Points, in no order, along strands that fork, close into loops and pass close to each other.
(in the rows, 100 means zero)
Two points are linked if the straight distance between their rows is under 33.3.
Rego: 101 155  84 108  88  73  89 101
negen: 127 111 126  97 108  88 117 121
Gete:  81  84  98 106 108 111  70 116
Lus: 107 151 114  97  91 120  93 135
Zadur:  94 117  78 124 132  90  75  79
Kidi: 109  71 136  87  97 106 125 131
Dizoz:  68 104  99 121 114 124 135  91
Nuz: 122 146 108  95  86  80 112 120
femo: 115  78  94 107 109  51 101 103
Keza: 113 116 116 105 112  99 147  96
padi:  90  75 128 102 125 137  95 124
taze:  97  90  78  86  94 128  62  65
tof: 123  81  91  81  94  94  94  57
faka: 116  96 105  68  57  99 107  99
kud:  87 109  71 112 101  73  40 111
lel:  97 100 106 105 113 102  78 123
bom: 127 107  95 114 119  57 116  86
gug:  87 108  86  83  55 106  68 114
vimos:  78 153  97 109  76 119 106 125
biz: 126 116 116  88  84  62 103 141
Dazo:  85  61 126  95 117 141 104 122
vifos:  91 102 104 121 143 130 119  74
fusi: 118  87  92 116 128  51 101  89
pud:  94  80  95 100 104  78  85 106
Rupas: 115 125 126  89  91  94  91 143
Numom: 124  89  92  77 106 117  49  75
Pileb: 106  87 111  77  62  93 104 119
Vefit:  82 148  92 116 101 143  88 113
mub: 107  66 128  77  82 116 131 116
did:  50 128  80 130  97 132  99 116
Giz:  75  80  91 100  93 115  69 112
seke: 120  95 110 111 136  86 127  87
suvu: 81 94 63 96 74 75 54 93
disod: 111  98  87  80  98 128  52  72
Miz: 118  97 102  69  72 110  94  84
bola: 121  88 132  92 104  89 119 133
Keke:  99 118  84 117 121  83 112  72
sen: 123  85 110  76 106 131  79  73
kod:  87  65 122  83  95 142 109 113
difem: 123  75 110  80  63  77 130 106
nima: 109 153 101  99  75  83 118 118
subo: 109 111  96 110 116  69  87 104
Rur: 134  75  97  80  77  82 122  71
rida: 110  95 110 114 137 101 112  94
zako: 114 127  90 111 110  65  84  98
nadat:  74 121 110 113 106 151 126 112
Pizov:  88  65  99  88 102 135  97  72
Fir: 111  91 103 102 110  66  94 111
Tel:  62 125  85 124  89  83 113 118
zesi:  83 154  81 109  77  88 100 106
vit:  94 126 101 115 123 129  92  99
fot:  82  78  75  94  94 117  67  69
bivo: 106  98  73  81  67  78  78  77
zor:  71 110 104 120  97  95 146 119
komam:  93 114  76 115 110  73  54 108
dubu: 115 109  82  73  66  91  70  78
dag: 119  65 118 101 114  78 122 109
zifan: 105  73  79  91  92  93  90  57
damad: 100  47 112  96 110 100 124  93
besut:  61 114  92 126 106 120 126 102
vog:  53 123  82 134  98  86 102 130
fosev:  86 132  81 115  92  75 119  91
lof:  97 114  86  74  55 109  67 103
sol:  80  52 111 109 133 126  98 101
rulup: 103  63  97  93  88  82 110  93
zusa: 133  92  89  77  91  90  80  65
medem:  85 101  88 129 151 125  77  80
Ganer:  55 120  88 128  95 124 112 116
tezi: 116 119  86  66  58  96  66  88
dulo:  79  54 108  98 110 129  97  90
lobef:  64 147  84 118  78 115  99 125
falon: 88 64 73 99 97 85 84 70
Zafuf: 118  83 115  71  95 137 100  76
Dimeb:  80  96  69 101  85  71  47 108
Degig: 131 117 110  97  91  56 105 127
tabak:  88 124 114 112 111 137 128 102
daso:  77  83  98  88  82 135  74 101
lenud: 135 111 108 102 103  54 113 115
vap:  95 115  74 118 122  76  65  91
Zibuz: 124  75 112  88  72  62 125 117
Gitat:  73 127  83 119  89  80 120 102
pog: 122 121 114 104 113  88 129 102
boni:  62 112 105 130 108  91 131 135
Dad: 91 73 91 94 89 87 92 99
pugo: 117  68 116  75  87 119 128  81
Rufe:  94 159 104 100  79 123 101 128
liku: 111 131 126  93  94 110  93 143
rokom:  86 135  97 114 114 140  85 110
Pipak:  74 104 100 124 128 129 131  79
zuku: 138  94  87  76  94  86  63  68
zuli: 92 98 68 88 63 65 70 88
nosop:  62 141  76 126  99 143  88 106
puzaf:  93 114 106 118 135 128 102  91
dato: 105  93 113  82  70  85  98 136
raret:  94  69 116  81  88 142 108  97
Feti: 109  92  87 124 143  76 102  67
Por: 108 117 132 102 122 134 111 125
fuv: 101 126  88 116 109  83 119  81
tini:  77  70  79  99 100 103  77  78
gateg:  91  49 108  96 108 112 114  86
dab:  91 106  86 124 140 108  77  84
vakel: 102  80  99  79  79 112  99  82
veseg: 128  78 114  97  88  56 121 123
nuf:  95 112 113 107 103 105 160  95
Sagi: 105  75 112 113 142 100 102  96
vudof: 108 144  84 110  99  67  88  97
guso:  98 109  85 124 136  91 113  65
libu:  75 105 109 118 102  99 155 107
lom: 114 109 121  86  84  76  93 145
zez:  86 153  90 106  69  82 112 117
Veba: 127  86 109  70  58  86 124  97
nivif: 133  81 102  75 106 110  51  82
Vos:  94  78  95  84 103 151  81  65
Dum: 104 126 123 101 110 129 119 111
paka:  89  84 104  82  82 142  89  96
fabir: 103 105 113 104 121 101  91 117
Rekig: 101 100 128 105 130 135 101 123
Seri:  90  60 119 110 141 117 101 101
sab: 107  58 112 100 100  82 119 106
zile: 131  85 117 107 127  75 128 102
rom: 113  88  89 119 139  59  95  78
sir: 134 110 103 108 114  59 115  98
ruz: 118  66  96  84  79  81 118  76
Zup: 109  60 122  79  85 110 131  99
puf: 124  78 118  71  93 129 115  77

A fork is a point with three links, a tip a point with one. Leave the first point through the second and follow the links. Name the first fork or tip that comes.
Dimeb, kud -> medem
zifan, tof -> zuku
Sagi, Seri -> dulo
lom, biz -> fusi
kod, raret -> fabir
mub, Zup -> sen
Rufe, Lus -> lom
nuf, libu -> boni

A tip is a point with one link. Name the tips that can be reached along the links from each point below, in the order of the rows.
raret -> nadat, fabir
bola -> sen, boni
bivo -> gug, medem
Numom -> zuku, nivif

A piece is two or more points that can be reached from each other along the links. Count, over all rows, the pieces, the separate loops (a circle has one, a figure eight two, a Y none), the forks (points with three links) and the tips (points with one).
pieces -> 6
loops -> 2
forks -> 7
tips -> 15

Name the points in between on the shortest way along the links from the first point to the second, in order.
lom, Miz -> dato, Pileb, faka
faka, sir -> Pileb, dato, lom, biz, Degig, lenud
kod, tabak -> Dazo, padi, Rekig, Por, Dum
Pizov, Sagi -> dulo, sol, Seri
Keke, fusi -> guso, Feti, rom
